A landscape with many valleys, sampled at points; each row gives a point and its height.
A ball rolls from a point to the lowest of its 5 nearest points, and stops where none of them is lower. Distance is the straight distance between rows; heights are no part of it.
biga h=500: [ 78 161 129 105 113 151 146 151  96]
Kote h=490: [ 56 129 140 106 124 120 155 129  43]
vapon h=185: [139 109 176 178  91 100 147 107 179]
Gub h=761: [127 157  96 102 106 161 140  98 155]
rimav h=355: [160 121 115 110 121 134  96  83 138]
sekor h=440: [145  98 150 191 147  94 143 144 151]
zav h=209: [148 126 117 139 103 127 124  86 168]
rak h=103: [120 180 108  62  94 166 164  90 150]
pur h=182: [150  99 135 162 132 103 117 120 151]
pov h=350: [127 109 153 201 117 105 154 143 169]
zap h=459: [ 77 125 149  94 123 122 133 122  34]
Buvib h=509: [112 143 126 127 162 141 123 181  98]
zaze h=670: [149 102 128 181 171 112 142 175 138]
Deg h=552: [ 98 163 126  75  95 161 146 106 110]
kanas h=467: [ 67 147 141  97 108 139 144 127  68]
Zoz h=289: [120 118 149 197  98 108 162 133 185]
Mutu h=409: [133 128 142  53 135 130  77  96  70]
nagu h=495: [171  88 123 122 169  93  81 146 100]
zokol h=356: [113 144 137  69 124 141  99  95  73]
tomi h=390: [110 125 123 203 104 119 189 154 191]
Nugu h=574: [167  91 125 141 174  99 100 160 115]
mubun h=442: [161 111 116 120 132 122  85 100 129]
los h=422: [153  95 126 163 158  99 113 154 135]
Tane h=479: [125 114 122 193 138 116 163 162 161]
raba h=200: [136 107 131 172 122 106 132 129 155]
padut h=465: [114 142  99 165 102 138 168 140 184]
Lafo h=268: [176  66 147 155 159  74  98 139 124]
gela h=419: [130 136 132  81 138 137  83 127  85]
debel h=674: [115 165 117  74 102 157 124 101 122]
Sav h=877: [139 128 126 152 200 137 144 203  89]
kode h=589: [130 129 115 117 139 139  95 132 120]
vot h=581: [107 154  95 116  92 162 159 128 160]
gis h=162: [150 124 130 151  96 119 141  73 178]
Vutar h=203: [161  81 141 166 140  83 109 127 140]
vof h=147: [152 103 146 164 108 103 123 104 163]
bemo h=510: [147 110 124 110 170 117  80 153  97]
nefuz h=709: [131 111 115 145 161 122 107 164 125]
lufo h=364: [145 136 102 122 112 141 118  93 148]
Kol h=511: [140 141 120  83 120 149  99 100 115]
Kovin h=611: [135 114 120 130 178 127 107 176 100]
zif h=478: [121 128 128 100 160 131 100 165  86]
Ziriz h=743: [125 149 105  99 111 157 116 110 138]
mir h=469: [ 88 148 139 113 147 140 126 168  72]
Savob h=485: [ 72 162 133  88  96 151 164 110  80]
moti h=140: [157 145 109 108 105 135 130  60 170]
Sut h=205: [137 119 118 187 180 126 152 188 131]
Ruf h=246: [155  85 193 164 120  83 115 120 156]
tumal h=417: [132 136 106 132 115 139 117 114 149]
Suzof h=534: [119 130 110 165 137 128 136 163 150]
pom h=367: [176  68 173 164 157  69 117 148 126]
ketun h=165: [157  91 140 163 125 104 107 108 154]
fonag h=441: [114 135 111 187 118 130 170 152 174]
kiz h=563: [ 84 167 113  95  95 159 155 141 124]
Monez h=491: [105 145  97 154 116 145 152 159 159]
zazil h=179: [148 105 123 140 112 118 113  85 160]
Bemi h=416: [ 90 136 147  79 128 133 112 111  50]
zerus h=778: [134 180 108  58 104 159 157  71 154]
gefo h=642: [120 140 110 125 131 138 115 139 131]
ribus h=790: [133 163  99  88  96 162 150  84 160]
vamer h=742: [185  76 134 160 184  82 121 171 114]
gez h=476: [111 154 130  83 115 150 105 116 103]
Tad h=468: [159 100 117 127 151 112  89 129 126]
dobun h=123: [157 103 160 154  93 104 122  74 171]
nen h=548: [ 82 170 118  81  89 168 165 123 122]
til h=177: [148 108 200 165  92  98 127  98 181]
rupus h=423: [ 95 165 135  80 107 155 130 108  97]
kige h=504: [ 97 152 123 126 145 153 132 171 105]
Nezun h=287: [159  82 162 179 147  84 123 139 139]
gesan h=296: [131 131 103 142 108 138 133 110 167]
Kuluf h=445: [ 87 142 144  92 126 144 113 135  67]
dur h=639: [ 80 171 128  59  77 168 196 102 119]
buku h=671: [136 125 122 148 180 130 124 189 104]
dimu h=601: [116 141 121 159 181 142 147 197 119]
sok h=837: [165 166 106  69 117 134 138  41 170]
ror h=155: [120 162 132  66 113 154 113  81  94]
bigab h=705: [152  96 127 162 172 111 124 170 125]
nelu h=489: [ 93 149 123 103 129 147 116 156  95]

Where does a ball stop that starts at each point below?
rimav -> dobun
buku -> ror
mubun -> dobun
bigab -> dobun
tomi -> dobun
Deg -> ror

Two balls start at each pair of points below. Name the first point that both come to, or write -.
fonag and gefo -> dobun
nagu and gela -> -
kige and kiz -> ror
nen and nelu -> ror
